A landscape with many valleys, sampled at points; each row gives a point and its height.
A ball rolls from a point to the lowest of its 2 nearest points, and stops where none of them is lower. Distance is the straight distance between rows; heights are no part of it.
nir: [-16  18  -4   5  24  -3 -11   3  11  13   6  24  20  -7   7 -12 -16   0
  -5  -2  -5   3   0   5   8   6   5 -12 -17]  h=1.59
vuno: [ -1  -1   1  12  12  -6  -2  -6  -2  16  -6   4   8  -2   8  -2 -11   8
  -6  12  -8 -14  -6   6  -8  13   2  -8 -12]  h=1.75
firur: [ 12   8 -15  -1  -4 -12   0  -2  -8   6   3  27   9   4   3  11   2   1
  -2  -9 -11  18 -17   8   9   6 -18  -7   9]  h=5.27
mipar: [  8   6   8  -3  -4  -7  25 -12  -9   7  10 -19 -12  10  -1  -6 -11  -1
  13  10   5   3  10   4 -17  10   1   8  -2]  h=3.98
sepu: [ 18   1   0  12   0 -16   8  -9  -5   1  -5 -12   1 -16 -13   1   2  14
  -6 -10 -16  -8 -19 -10   7  -2  12   3   7]  h=1.13
pokal: [ -6  -5  -1  -1   6  -1  -9  -5 -10  -9  -4  25  24 -18   1  -4   4   2
   6   5 -15  -7 -12  11 -10   4   2  -4 -11]  h=1.26
Tasem: [  3  -4   4  10   4  13   3  -4  15  11  -3  -9   5   3   5 -14  -6 -17
  -6  -3  10 -22  13   0  -5   6   8  17 -10]  h=6.05
dimat: [-22  -7   3   2   8  11 -11  10   6   4 -10  -9 -12  12 -12  14   5 -11
  -7  -4  20  14   2  -5  14  -7   5 -10   9]  h=2.25
kare: [  3  22   4  -2   0  -1 -12  -4  16  -1  -1   6  -3   3  -6  -7  16 -24
 -17 -16  20  20  12  13   4  -5  -8  10  -9]  h=3.06
bes: [ 14   1   7   2 -17  18   4   5   4  15  -2  -2  -3  20   4  -4   7 -18
  -7  -7   7  15  14   6  -4   8 -17   7   5]  h=5.60
Lave: [ -4  15   2 -11   9   7 -28  10  18  -9  11  -4   8  -8  -6 -14 -12   0
  -8  -5  -2   6   5   7  15  -9  -7  -8  -7]  h=3.90
Nuzi: [ -2   4 -15  -8  -3   0 -12   4  -2  -2  -1  17  -1  -4   1  10   4  -1
   8  -8  -8  26  -6   5   8  -5  -9 -10   4]  h=4.99
Gako: [ 10  -2   3  10   4   1   1  -5   3   2  -3  -6   2 -12   4  -4  -5   6
   2  -5 -18 -18  -6 -13   2  -6   8   3   2]  h=1.77
mepa: [ 17  13  -2  -2  -8   2  -4  -5   5   1   8   4   9   1   5 -13   3  11
  -8  11   4 -17  -7   8  -9  27 -10   0  11]  h=6.92
karu: [-11   7   7   3  17   3 -17   2   6  -2   5  16  28 -14  -1 -13 -11   1
   1   0 -17  -7  -7   6   3  -1   4  -7 -17]  h=1.44
muti: [-30  -3   0 -16  11  -1  -2  -2  -1 -18   5  17  10   6 -17  12   1   0
  15 -11   1  11 -10   7   5  -1  -5  -1 -15]  h=5.30
bara: [ -1  -1   3 -16 -12   0   2  -6 -12 -10  12  -5   7  -8   0 -16  -3  13
  17  17 -10 -14  -1   7 -18   1   0   0   2]  h=4.43
zegu: [-22 -17   7 -12   2   7   3   6  -5  -1  -6   3 -10   3  11   0 -10   3
  21  17  -4   5   7   3 -21  -7   6 -10 -10]  h=1.89
begu: [ -9  15  -3   2  19  -8  -6   4  16   2   3   9   1   0  -2 -11 -18   4
   1  -3   1  17  -1  -1   2   3   6 -15 -13]  h=1.73
Balu: [ -7 -20 -18  24  19  -5   6  -4  -5  14 -20  -2  -2  -8   9  11  -1 -11
 -16   2   1 -15 -14  -5   3  -7   4  -6  -6]  h=1.19
gan: [  4   3   5   6  -3  -6  13 -14 -14   0   1   2   5  -3  -8   7  24 -10
  -1 -11   5  -9  -2  14   6   8  -1  23   1]  h=2.50
veka: [  7   6  -7  -3  -2  -9  10 -10 -15   0   6  11  -7  12  -7   8   3   5
   7   5  -4  22  -3  16  -5  24 -21  -3   0]  h=2.03
foge: [-19  -4   8 -10   4  -3   8 -12 -10  -5   7   0   2  16 -11   2  -9   2
  18   9   5  -3   5  19 -13   6   0  -1 -21]  h=4.08
mumu: [-16  -9   7   9  10   0  10   1  -6  20  -7  -5  -4  14   2   1 -18  -4
  14  11 -10   2   5  14 -25   6   6  -6 -19]  h=2.21
Geten: [ 15   7  -1  -5  -3  -5   2 -12   0  -3  10  -5   6   2 -12   2   1   6
  -6  -2   3 -15  -5  -1   5  11   3   8  -4]  h=3.76
Mor: [  9   2   3   7  -3  17  -6   7  11  13   0  -3   4  11   1  -7   8 -21
 -11  -5  15  -5  13   5  -4  17  -3  17   1]  h=5.88
lusol: [  3  -4   1  -5 -13  19  -2  14   1  10  -3  -1 -13  15  14   3  10 -11
   3   7  11  12  16   2  -6  11  -9   1  13]  h=5.34
mibo: [-19  13   5  10  11 -12   5  -6   1 -12  -2   2  -8 -17  -9  -3  11  -4
   3  -8   1  22   3   5   6  -2  12   6  -6]  h=3.03
Mugi: [-12 -12   5  -1  -5  16  -5   2  -7  -5  -4   0   1 -10   4   2  17 -14
   1   8   9 -12   7   9 -10   4   3   7   3]  h=1.71
tur: [  2 -15   9   9  -9   6  20  -1 -16  15  -6 -16   4   6  10   4  10 -15
  12  -8  -4  -9  13   0 -13  -7   8  15   8]  h=2.69
bupip: [-20   6  11   0  12   6  -9   6  10   9  -4  10   9   0   3 -19 -16  -9
  14   3 -12   7  15  12 -12   3   8  -1 -16]  h=2.34
Mifo: [ 10  -6  14 -11 -12  11   8   3  -4   7  18 -24   1  19  -5 -16 -19  -1
   9  -2   2  -7  17  -2  -8 -10  -3   6   1]  h=2.83
kepa: [ 16   5  -5  -3 -20  -3  11  -5 -10 -12   1   9  -1  -3  12   5  26   7
   6  -7   2 -10  -4  -6  -5   1   1  17  16]  h=3.50
nor: [ -8  -3   0  -6   7 -12  19  -6  13  -5   4   1 -14  13 -11  17  -8   4
   7 -21  -1  27  -9 -16   9 -12  -6  -6  -3]  h=3.11
sape: [  7  -2  -7   8 -11   0 -10  16  -5  -1 -12  -7 -11  -7   2   8  13   4
  -3  -1  -9   7  -1 -13   7  -8   3  -1  19]  h=2.47
zur: [ -7  -6   4   1   2   0   7   9   1   2  -2  -9 -12  13  -9  15  -9   4
   3 -10 -10  26  -8  -8  11 -15  -5 -10   7]  h=2.80
mamog: [ 18   7   2 -10 -14   4  19 -18   1  -2  14  -1   4   8   7 -11   9  -3
   5 -13  10 -10  15  -2  -4   3   6  22  -7]  h=8.51
ras: [-14   1   3 -23  -1   1   6   4  11 -23   9   2 -12   4 -11  12   6  13
  12  -9   8  16   0 -17   7 -14   1  -6  -3]  h=4.06
lala: [ -4  -7  -4  15   8  -7  -5  15  10   3  -8   1   2  -8   4  13  -1   4
 -10 -14  -4  -5  -9 -24  22 -20  12  -5   7]  h=1.88
vif: [-17   8  -5  -4  12  -3 -14  14   6  -7   4   8   7  -7 -10   7  -2   1
  -1 -18 -12  29 -11   0  14 -15  -9 -13  -1]  h=4.81
piga: [-11  -9   4  -1  14  -1  -2  -1   3 -14  -4  -7   5 -15 -11  -2 -10  11
   3   3   0  -7 -10 -13   0 -11  12  -7 -16]  h=2.94
vibof: [ 20   7 -11  -6   0 -10   7  -9  -2   2   7  15  11  13  -4   7  -8   4
   3 -20 -15  11 -11  -4   8   1 -15  -1  -9]  h=5.65
Fezeg: [ 18  18  -6  10  -7  -6  -5   3  11  12  -1   5  -7   9   7   1   5  -8
 -14  -6  -2  18   2  -3   2  -1 -15  -4  10]  h=7.34
pivu: [ 10 -11 -10 -17 -13   9   7   6   3  -1  -2  15  -3   4  30   4   7   8
  12   1  -2 -13  11 -15 -10  -5  -1   7   7]  h=5.05
gab: [  2   5  10 -15 -11   7   0  -4  -5  -8  12 -21  -6   7 -18 -13   6 -10
  -1  -6  11   5  19  13   4  -2  -7  12   3]  h=4.61
mopa: [ 28   8   0 -13 -19  10  12  -5  13  -1  10  -6  -5  13   5 -16   1   0
  -4  -7  11  -8  17 -14  -2  -4  -2  13   3]  h=8.25
Zupas: [ -1   1   1  -9 -14  12 -10  12  -4  -6   2  -7 -13   3  11  -8  11  -2
   6  21  13  10  14   8 -15  12  -7  -3  22]  h=5.09
sufe: [ -3  10  -7   3  -7   4  -8   1   3  -3  -5  14   6  -7   4   1  22 -13
  -3 -11   2   5   3   5   5  -4  -1  11   4]  h=2.30
lilap: [-11  -5   6   4   1   2  -1  -2 -20  -9  -9  12   9 -21  -2   0  12   2
   6   9 -13   5  -8  10  -5   1   6   0   1]  h=1.42
seri: [-11 -16  -8  -1  14  -7  12 -11 -20  -7  -5   9   0   2  -3  14  -3   6
  13   5  -7 -10 -13   7 -12  -5   1  -5 -14]  h=3.44
Rog: [ -6 -10   2  -3  -1  16 -15   4   3  -8  -4   6  15 -15  -2  -7  12 -11
  -1  -2   4 -22   4   0   1  -7  11  16  -6]  h=1.91
rofif: [  0  -2  14  -1   4   9  -2  10  19  13   9 -13   3  15  -4 -14 -32  -2
   1  -5  -8  -1  12  -4   3  -7   2   3 -10]  h=2.15
Lugi: [-19   4  10   6  17  -9   8  -6   7   4  -7   3   5 -10  -2 -15 -11  -5
  15   7 -13   8   4   7 -20   0  14  -5 -11]  h=2.24
lupag: [ -2  11   5 -14  -9  11 -19   7  12 -10  11 -15   1  -1 -12 -17  -3  -2
  -8  -5   4  -3  14   8   7  -4  -5  10  -2]  h=4.21
kida: [ -2  -3  -3   5  11   8 -17  15  10   7  -2  12  10   2  12  -1 -10   0
 -12  -5  -8  -5   2 -10  15  -5   2  -5  -2]  h=3.25
vud: [ 11  10  -2  13  -2  -3 -11  -4   8   6   4 -11   7 -14   0 -15  -1  11
 -17  15   8 -22  -7   7  -1  22  -1  -2  16]  h=6.62
kogev: [  3   0  10 -13  -8   0  13  -4   2   5   8   5  -7  15   3  -6  -5  -7
  12 -19 -15  26  10  -1  -5 -14  -9   7  -9]  h=1.78
vona: [ 22   0  -2   6  -9 -11   9  -7  -9  -5   1  -5   3  -6 -13   9  16   1
  -4 -20 -14  -4 -11  -7  14  -3   2  13   8]  h=1.83
Zave: [-14  -8   4 -14  -2  -3  13  -6 -10 -15  -1   8  -8  -9  16   1   2  12
  22  10  -8  11   3  -8 -16 -12   8  -5  -1]  h=2.12
Tulo: [ 14  -9   2   7 -14   0  13  -9 -14   7  -6   3   1  -7  22  -2   7  10
   4   1  -3 -20  -7   1 -24  17  -7   3  12]  h=3.95
sudi: [ 11  10  -8  17  10  -4  -7  -2  11  16  -2  13  13  -9  10  -7 -10  -2
 -13  -8  -7  -4  -6  -5  17   5   7  -5  -2]  h=3.00
seto: [ -8 -17  -9   1   3  10  -6  11 -11   3 -13  11  -1  -1  14  16   5  -1
   6  11  -4  -1  -5   2  -4   3  -4  -2   6]  h=1.21
buka: [  4  -4  -3   1   1 -16  11 -10 -14  -8   0  -9 -11  -1  -4   3  -6  17
   5  17   0  -5  -5  -1  -7  10   7  -3   0]  h=1.96
nula: [ -8  -9   1 -10   8  -3  16 -14  -2  -1   1   9  -1  20  -5  14 -16   3
   6   4  13   4  -5   2  -3   7  -1  -5 -20]  h=3.93
pino: [-14 -12  -1  12  15   1  -8   4  -4   8 -10  -1  -4  -2  12  -6 -18   3
   1  29  -4 -16   0  14 -21   5   1 -13  -9]  h=1.56
Vanol: [ -5  21  -4   7  -3  -1  -6 -10  10 -11  -2  16   2   0  -3   3  32 -19
  -3  -8  22  11   7  14   5   7  -6  16  -2]  h=2.59
Zer: [ -2 -19 -12 -10   2 -13  21 -18 -16   0  -3  16  -2  15  -4  25  -9   4
  14  -2  -2   0 -17   2   3   5  -6   2 -12]  h=3.69
goz: [ -9   0  -5 -22  -7  -4   9  -7   6 -14   2  20 -15   5   6   9   1   2
  18  -6   6  14   6 -14   4 -11  13   1  -5]  h=4.03
rala: [  6  -9 -11  -1  -4   8   0   7  -8  11  -6  12   7  12   6  16   3 -11
  -5  -1   0   5  -7   7   3  15 -12  -1   3]  h=1.46
Mosub: [  8  -9 -10 -12  -8   3  -5   8   9  -8  -6  11  -6  -5  26   2   4  15
   0  15   2 -13  -1 -17  -4  -5   4  -4  10]  h=5.29
Momev: [ -6  22  -4   4   8 -12 -15  -5   1 -10   4   6  -3 -11 -14   4  11  -6
 -10 -11  10  21  -4  13  11  -5   0  -1  -3]  h=2.82
Fiz: [-10  -7   1  16  12  -1  -8   5 -11   7  -7  -5  20  -7 -15   8   2 -13
  -9 -12  -9  -9 -14   8  15  -3   2   3  -5]  h=4.89
Ralo: [  2 -18  10  -9  -9   1   2   6  -4   5   6 -27  -1   9  -1 -18 -25   6
   8  11  -5 -25   6  -5  -5 -14   9   0   1]  h=3.19
kolon: [-13 -11   1  10  19  -3 -13  12   1  -7 -14   6   7 -25   3   1  -7   9
 -14  15  -5  -7 -13 -18  10 -22   8 -22   6]  h=1.45
ravid: [ 23  27 -20  -1  -4 -15 -18   1  14  -2   5   4  -2   4  -2   9   6   4
 -24 -11  14   5  -6 -11  20 -10 -10 -16   5]  h=6.68
vazu: [  8  -2   1 -10 -10   2   8   2 -16   1   3   0 -10  17 -11  14  11   0
   5  -1  -1  19  -2   7   1   8 -15   1  10]  h=1.67
gilo: [-13   1 -10  -3  10 -18  13 -10   9 -15   0  13  -3   9 -13  20  -2   5
   2 -17  12  23 -18 -13  20 -14   4  -9  -5]  h=3.48
Pon: [ -9   6   1   3   5   2 -12  13  -4  -4  10  -5   9  -7 -26   7   2  -3
  -4 -11 -13  13  -5  13  10  -6  -7  -7  -2]  h=4.67
Petef: [-19  -5   5  -2   9  10   0  -8  -5   6  -2  12   8   9 -10   8   5 -18
   2  -7  14  11   0  17   8  11  -1  11 -13]  h=3.29
Buf: [-14  -8   8  -3  -1  -5  13  -3   2  -9  -2  -4  -7 -15   6  -4  -4   7
  21  -5 -18   7   4 -17  -6 -21  13  -3  -3]  h=2.40
nukir: [ 10  26  -3   0   5  -4 -21  -1  24  -2   4   7  -5  -7   5 -17   4  -8
 -15 -10   8  15  13   6   1  -6  -5   9  -6]  h=3.59
vura: [-19 -10  -4  11  24  -5  -9   6  -5   7  -9  -1  -4  -4   2   3 -14   3
  -5  25   8   2  -7  10  -6   7   4 -23  -8]  h=1.41
zato: [ 12   0  -2  -3 -13   2 -14  10   5 -11  -1  -9  -7 -19  -4  -1   8  14
  -8   4 -14  -7  -4 -15  11 -17   1  -6  16]  h=2.86
Pebon: [  5   7  11  -2   3  -8  25 -15   4   7   5  -7 -14  22 -17  -4 -16  -2
   4   1   8  17   6   3  -3  12  -1   1 -13]  h=3.72
Rimo: [  9  12   9 -14 -16  -6   9  -6  -9  -8  21 -29  -8   8 -12 -20   1   0
   4   8  11   9  11  14   2  -1 -16  12  12]  h=4.84
teze: [ -5   4   6   1   5  -1  -1   3  13   6   1 -13  -8   5  -7  -6 -23   2
   3   6   2  14   6  -3   1   0   8  -8  -5]  h=1.86
domig: [-20   3  12   3  13   3   3  -5   6   2   0   1   8  -3 -15  -2  -1 -11
   5 -13   2  20  -3  11   4   2   5   3 -11]  h=3.18
duvip: [ 19  17   2   5 -14  -2  -3   5  -6  -3   7 -11 -12   6  -9  -2  14   1
  -9   9   6  15   4  16  -9  18 -23   1  22]  h=8.40
fot: [ 17  16 -16  -1  -7   0  -7  -5  25  -5  -2   8  -6   7  14  -4   3   4
 -12   6  29  -9   7  -9   3  11   3   4   2]  h=3.67
tefo: [ -4  -7  -3 -11   5   4 -15  13   5  -7   5  13   7   3   0   4 -12  12
   2   7 -12  -2  -2  -5   3  -1  -1  -8  -7]  h=3.45
rep: [-10   5   0  12  12   4 -18  19  -4   4   5  -3  19 -15 -12   1   1  -3
 -14 -17 -10   3 -11   4  22 -17  -1  -9  -1]  h=4.79
Tovu: [  8 -22   3 -10 -10   6   2   8 -15  -1   9 -16   1  12  -5   1 -18  11
   5  10 -14 -28   3   3  -9  -3  -7  -3  -4]  h=3.49
lum: [ 15  24 -17   1   2 -16  -1  -3  10   4   8  19   1   7  -4   6  -3   5
 -17 -10  12  17  -9  -7  19   0  -6 -18  -7]  h=6.37
Vofo: [-23 -11  11  -1   2  14 -10   7 -13 -13 -10   6   9 -20   3   0  16 -11
  10   7  -7   4   6  12 -10 -10   5   1   1]  h=1.57
mapo: [ -4  -8   8  11   4   2  -4   9   0  17  -5   6   3  -7  17  -8 -12  -2
   9   6 -30   1   8   0 -13  -6   2  -4   3]  h=1.92
mas: [  8   2   5  -2  -4 -12  20 -11 -15   5   9   0  -5  11 -11   5   0  -8
  11 -19 -15  30   0   8  -2  -2 -16   6  -6]  h=1.35
Giban: [ -1  -7   7  19  10   9  -8   0  10  12  -8 -12  12  -7   6 -11 -11 -10
 -14  10   1 -36   9  -1   2   2  10   9  -9]  h=6.17
Kiseb: [ -5   3   1   2   2  10 -15   0  10  -2  -5  20  17 -20   9  -7  10 -16
   4 -13  -6  -2   7   1   3  -8   9  14  -5]  h=2.10
vagov: [-11  -5   2  11   7   8 -16  16   4   8 -14  -4   2  -4  -2   5   7 -15
  -6  -4   3  11   3  -4  12  -4   5  -4   6]  h=2.41
nomim: [ 19   8   3  -8 -11 -11   5 -18  -8 -16  11 -12   3  -8  -9  -6   5  18
  -2   6  -2 -25 -13   1  -4  14   2  12   6]  h=3.15
Foreb: [ -6 -16   1  21  20  -4  10   3   7  12 -16 -10   1  -3   6   5 -17   0
  -9  -4  -9 -10  -7 -13   5 -11  12  -2 -10]  h=1.36
mevoz: [ 11   0   4  -9  -8  -1  11 -10 -11   1  14  -2   1  18 -24   7  -1  -6
   3 -13   0  12  -1   9   7   5 -18   9  -9]  h=1.15
pef: [ -4   3   2  18  19  -7  -1   2  12  10  -4 -17   0  -9 -11  -6 -16   1
 -12   0   3  -5  -7  -7  15  -4  16  -6  -7]  h=1.58
ret: [-26 -12  12 -20  -4   4  15   3   2 -17   1  -8 -18  15 -12  20   9  -4
   7 -15   4  10  -3 -11  12 -20   2  -5   2]  h=3.77
Vage: [ 11  -1  -9  17   9 -11   7 -15  -1  11 -13   4   1 -15  14  -2   0   5
 -11   8  -2 -19  -8  -2  -9  14   6  -2   3]  h=2.04
zepa: [ -8 -10  -7  -3   1   5 -15   4   8 -14 -14  -6  -7 -15   8  -3   4   5
 -11  33  24 -18   3  -9   2  -2  11  -8   6]  h=5.67
beda: [ 10  -2  -6  21   3  -3   0  -9   5  10 -19   7   2 -13  18   1  17 -11
  -7  -2   2 -15  -3  -4  -3   8  10   9   7]  h=2.35
zuru: [-17  -7  10  14  13  -4   9   5  -1  18 -10  -2  -3   2   0   1 -12  -2
  18  -3 -22  14   4   5 -13  -2   7  -8  -3]  h=2.09
biki: [  7   1  15  -2  -5   4  12   2   3  12  13 -14   1  23 -11 -13 -26  -2
  13  -9 -16   7   7   3 -12  -5  -4   4 -14]  h=2.45
ritep: [-11   2   0   2   8  -8  -4   2  -9  -8  -4 -13  -6  -2  -9  -2  -9   8
   0  28   9   0   0   9  -5  11   6 -12   3]  h=1.62
fano: [ -1  11  -8 -10   3   2 -20   7   8 -10  11   4   5  -1 -14  -6 -13  13
  -5  12   2   6  -3   6   8   4  -6 -17  -3]  h=3.68
pafu: [ -4  -8  -8 -10   0   5  -4   4   1 -14 -10  -2 -16  -8  22   2   2   9
   2  28  11  -9   5 -13 -14   2   9  -8   5]  h=5.50
Gumet: [ 12   9   6   9  -6   0   6 -16   0  -3   3   4  10  -5   1 -10  20  -9
  -3  -7  10 -17   4  13  -7  19   0  25   1]  h=2.78
Dek: [ -3   6   1   7   1  -1  -9   4  11  -5  -7 -18  -7  -5 -12  -5  -5   4
 -15   3  17  -6   1 -10  12  -5  14  -5   1]  h=1.84
gor: [  0  -7   3  17  14   2 -14   1   4  17   0  -4  22  -8   3  -8  -8  -2
 -30  10  -2 -29  -8   3  12   6   4  -8  -8]  h=6.29
Zup: [ 19  19  -3  -3 -11 -15   6  -6  -2  -6  11  -6 -17   2  -1  -9   8   9
  -4   5   3  20   8  11  -8   8 -13   5  10]  h=8.06
tugik: [-11 -11  10 -10  -2  17  -8  13   0   2  -3   8   3  -3  11  -5  -4  -3
  16   7 -16  -1  13   1 -14  -8   4  -6  -1]  h=1.74
lev: [ -8 -18  12   5   0  10  24  -9 -25  15  -2 -19   5  14  -7   8  10 -21
   3  -8   1 -10   9  12  -5   2   2  16  -3]  h=2.81
niru: [ 25  15  -1 -10 -23   8   0   0  14  -3  15  -8  -5  11  13 -20  -4   8
  -4   9  14  -8  11  -3  -8   8 -12   6  11]  h=7.81
soso: [-17 -23  -5  11  15   6  -9  19   1  -1  -9   1   7 -11   2  15 -10   4
 -13  -1  -8 -10 -12 -15  18 -23   2 -13  -1]  h=1.66
gora: [ 11   8   1   5 -17   2  11  -7  -1  -9  -2 -10  -6  -3   6  -3  26  -3
  -2   0  20 -18   4   1  -3   6   1  18  11]  h=3.14
sime: [-11 -15   7  -7   3  -6   4   1 -15 -14  -1  -4   5  -7 -14   5  -9  15
  13   9 -14 -14 -10  -3 -10 -10   8  -7 -10]  h=3.21
Vomig: [ -2  -1   2  -7 -10   1   8  -3  -6  -9  -2  -3 -17   2  -8   9  22  -7
   0  -1  22  -3   8   0   7  -2   5   9   6]  h=3.41
zil: [ 16   1   1   4  -6 -18  20 -15 -21 -13   4 -16  -9  -9 -10   1   9  20
  -2   9   4 -11 -10   6  -5  15   5  10  12]  h=2.46
gatu: [-10   4   8 -16  -6  -2   8  -9  -7  -7  12   2   7   6   3 -13 -11   6
  25  10  -6  -4  11  12 -20   0   8   1 -14]  h=4.23
Meb: [  2 -17  -2   6  -4   1  12  -1 -26   1  -7 -10  -3  -2  14   7   2   5
   4  13  -4 -17  -5   4 -18   5  -7   2   7]  h=3.66
Rafi: [ 18  13  -6  16  -5   2 -15   3   8   5  -7   8   6  -8  15  -6  17  -1
 -12  -5   2 -16  -2  -5   3  10   0   4  12]  h=2.71
kot: [ 13  -1   0   2 -11   9   1   5   4   8  -4   3   1 -13  32  -9  10   8
  -1  10  -2 -22   1  -6 -20  16  -7   2  18]  h=4.33
lupa: [  3  -1  -6  16   4   3 -13   3  -1   7  -6 -13   7  -9  -1   0   2   1
 -25  14  10 -22  -9   5   7  11   4  -3   5]  h=6.41
dusiz: [ 11  22 -10   8  -1 -12 -20   4  12  -6  -3 -11 -10 -16  -4  -1   3  11
 -17   5  11 -10  -2 -17  13 -10  12 -12  14]  h=2.31
melo: [  8  15  10  -8 -13  -5  14  -9  -5   3  17 -21  -5  15  -5 -29  -9   0
  11  12   4   8  14  16 -17   8 -11  12   0]  h=4.35
bot: [  5   5  -7  -3   2   1  -1 -10  16   5   4  12   4   5  17  -6  -9   0
  -4   8  14 -13   7  -9  -1  17   8   6 -12]  h=4.12
tes: [  8  13  -6  -6 -14  -6   0 -12   0 -19  -3  18  -4 -11  20  -3  31   1
   9  -3   9   2   8  -2  -6  -1   3  14  10]  h=3.84
mif: [-28  -3   2 -10  12   5 -14   5  -4 -25   1   6  12 -11 -21   4   4   3
  -2  -1   5   5  -9   6   8  -3   3 -12 -10]  h=5.17
Nud: [ 13   7  -1   1  -3  -1  10  -4   9  18   3  13   2   7  14  -9 -12  -6
  10 -15 -19  13   9  -4  -7   1  -4   9  -7]  h=2.17
pif: [ -5 -22   9   1  -1  -2  11   4 -22   0  -3 -12  -8  -5   4  10  -3   7
  15   8 -14  -8  -5  -4 -17 -17   3  -4   1]  h=3.47
kurek: [  3   0   4 -11 -15  -2   2   3 -10  -5   2 -17  -8  -7   8 -17   4  12
  14  21   1  -3   8   8 -17   8  -2  -2  19]  h=4.75
Didas: [ 24  -3  -6  -4 -17  10   1   4   5   4   5   8  -3   4  25   2   7   3
   3  -9  -4 -13   2 -12 -12   8 -11   5  14]  h=4.74
mut: [ 13   9  11   1 -15  -2   5  -1 -15   3  10 -15   1   7 -17  -9   7  -1
  -2  -1  -7   9   5  24  -8  13 -22   8  10]  h=8.72
lezo: [ 26  13  -5   2 -11  -7 -12   1  15  -7   3 -13  -8  -7   0  -5   8  14
 -17   0   1 -18  -1 -14  12  -8   0  -2  17]  h=2.93
fon: [-14  -5   1  21  17  -6  -3   2  -4   4 -16   0   0 -19   6   3 -11   9
  -6  19  -7   1 -13 -10  -3  -5   9 -15  -2]  h=1.25
Gop: [ 16  -6   0  -4 -21  11   1  12 -15  -3   7 -12  -3  -3   8  -1  20   5
   3   1  -4  -5   3   3 -10   1  -9   6  26]  h=2.58
rumoz: [ 22  17  -7  -3  -5 -15   5  -1  11   7   5   1 -19   5   9  -6  -3   7
  -4  -2  -2  28   4 -10  -1   1 -10  -7   6]  h=7.67
fomo: [-13  -2   7   1   9   0  -2   3   7 -14   3   2   4 -20  -6  -4   2   8
   7 -10 -19   8  -3  -8  -5 -16   8   0  -4]  h=2.67
mipil: [ 23  15  -8   7  -4  -9 -13   7   9  12   3   6  -3  -1   6   5   1   7
 -20 -14  -9   5  -8 -12  20  -6  -5 -10  15]  h=7.02
buri: [  0   3   5  -3   9 -15  24 -11   7   3   3  -2 -12  10 -12   2 -19   4
   8 -12   3  20  -2 -13   1  -3   9   0 -11]  h=3.46
lasag: [-11  -7  12   0   0   8   8   2   0  18   0 -14  -4  19  11 -12 -20  -9
  13  15   2  -7  17  10 -21   5   7   0 -11]  h=2.32
nok: [-21 -15   2  15  21   3 -12   8  -8   7  -7   0  17  -1 -10  10 -10  -9
 -12   1   4  -8 -12  12  13  -3  -1 -13 -12]  h=4.97
Nege: [ -8  -9   3  -3   1  11   5   3   3  14  -5  -7 -10  27  -9  16  -9 -11
  -9  -6  16  10   0  -7  10   3  -5  -2  -1]  h=2.05
zet: [-14  -6  -8  -5   9  -5   2  -3 -10  -4  -3  30  21  -5   0  13  -3  -6
  19 -13 -17  15 -14   7   0  -3   2   0  -8]  h=5.57
Mos: [  2   2   2   1  -5  -7  12  -8 -11  -2  -2  -5   1   2 -16   9  14 -11
   0 -28  -5   4  -2  -1  14 -10  -2  21   1]  h=2.26
sunep: [  3  15   2  -1  -5 -14   1 -10  -4 -15   2   0 -10  -1 -17   7  20  -7
  -6 -18   6  13  -1   3  16 -12  -1   8   2]  h=2.53
Gono: [ -2  -9  -4   3  -8   5   4   1   4  -1 -10  -8 -11  -9   8   3   1   1
   1  -1   3  -7   3 -13   1  -7  12   7   6]  h=2.13
denu: [-15 -16   7 -17  -6  11  12   0 -10  -4   1 -10 -12  18  -5  18  13  -9
   4   0  13   0   5  -5   5  -7   3  -1   7]  h=3.60
Dok: [-27  -7  -1  -1  19   7 -19  10  -1  -8   5   1  13  -4 -23   9  -5  -5
 -12   1  21  -3 -10   7  16   1   6 -13 -13]  h=5.06
zibap: [ -7  -3  -7 -10  -3  -5  14 -11   2  -9  -5  15 -10  10  -3  17   2  -2
   7 -11  19   9  -8 -10  16  -7   7   3  -5]  h=3.75
tisu: [-14 -10  -4 -13   0   2   0  -8  -6 -16   0  22  12  -5  -2  14   4   0
  17  -6  -3   1  -8  -2   1  -6   7   6 -13]  h=5.45
kol: [ 18  10 -18  -8   0  -5  -2  -1  12   3   9  26   3  12   7   6  -7   8
  -6  -7   0   2 -10 -13  16   7  -6  -9  -4]  h=6.07
Fula: [ 16   3 -12   5  -6   3 -15   5  18   0  -7  13   4  -1  19   6  15   2
 -14   2  22 -23   2 -13   9   4   3  -1   7]  h=3.13
moz: [  0  -3   3  -4  -2  15 -10  12  -1   0   2 -12   3   0 -13   1   3  -4
  -1  -7  -6   4   6   3   7  -2  -6   2   4]  h=4.51
Sas: [  1  -9  11  11  -1  11   6   3  -6  20   0 -16   3   4  13  -8  -1  -9
   6   9  -4 -11  14  10 -22   7   1   9   4]  h=2.49
tivuf: [  6 -11  -4  -7  -2  16  -6  12   2  14   6   8   6  23  -3  11  -8  -7
  -7   2   7   6   1  -2  10  10 -17  -7  -2]  h=1.76
mago: [  6  -9   3  -4 -16   7   6  15 -24   2   6 -18 -13   7  -5   9  13   4
   7  15   2   7   5   5  -7  10 -14  -3  22]  h=2.11
padol: [  0  -1  -8  -1  -3  -2 -10  13   0   3  -6  -7 -16  13 -11  20   7  -1
  -9  -5   8  21  -4  -9  16 -11  -8 -11  10]  h=2.51
zazut: [  6   0  -7  -2   9  -2   4 -11  10   1   0   0   3   3  -4   0 -18   4
  -7   0   8 -16  -3 -10  10   9  13  -1 -15]  h=4.15
vana: [ 11  13  -6  -9 -18  -1  -9   0  17  -8   5  -5  -2  -4  18 -17  -2  17
  -6  20  13 -14   3   0 -11  25  -6  -1  15]  h=7.30
misav: [-10 -21 -16  16  12   0   0   2  -9  11 -20   8  -8  -6  20  12  -1  -4
  -7  16  -9 -10  -9  -1  -6  -7  -3 -13   3]  h=1.04
Sol: [ 20  13  -5  11   5  -8   4  -2   9  21   0  17   7   2  15  -8  -4  -5
  -5 -20 -24   6  -4  -8   7   2  -3   0   5]  h=2.60

For each start below, name the point where the ball stops.
lupa -> tugik
gab -> mevoz
pafu -> tugik
foge -> tugik
Tovu -> pokal

For each start below, name every point that the ball comes to, in order.
mepa -> vud lupa gor Giban Tasem Mor bes lusol Zupas kurek bara gatu foge nula Zer seri sime piga fomo Buf Zave zegu tugik
kare -> Vanol sufe Kiseb Rog Mugi Vofo lilap pokal
Ralo -> Mifo biki rofif teze begu nir karu pokal
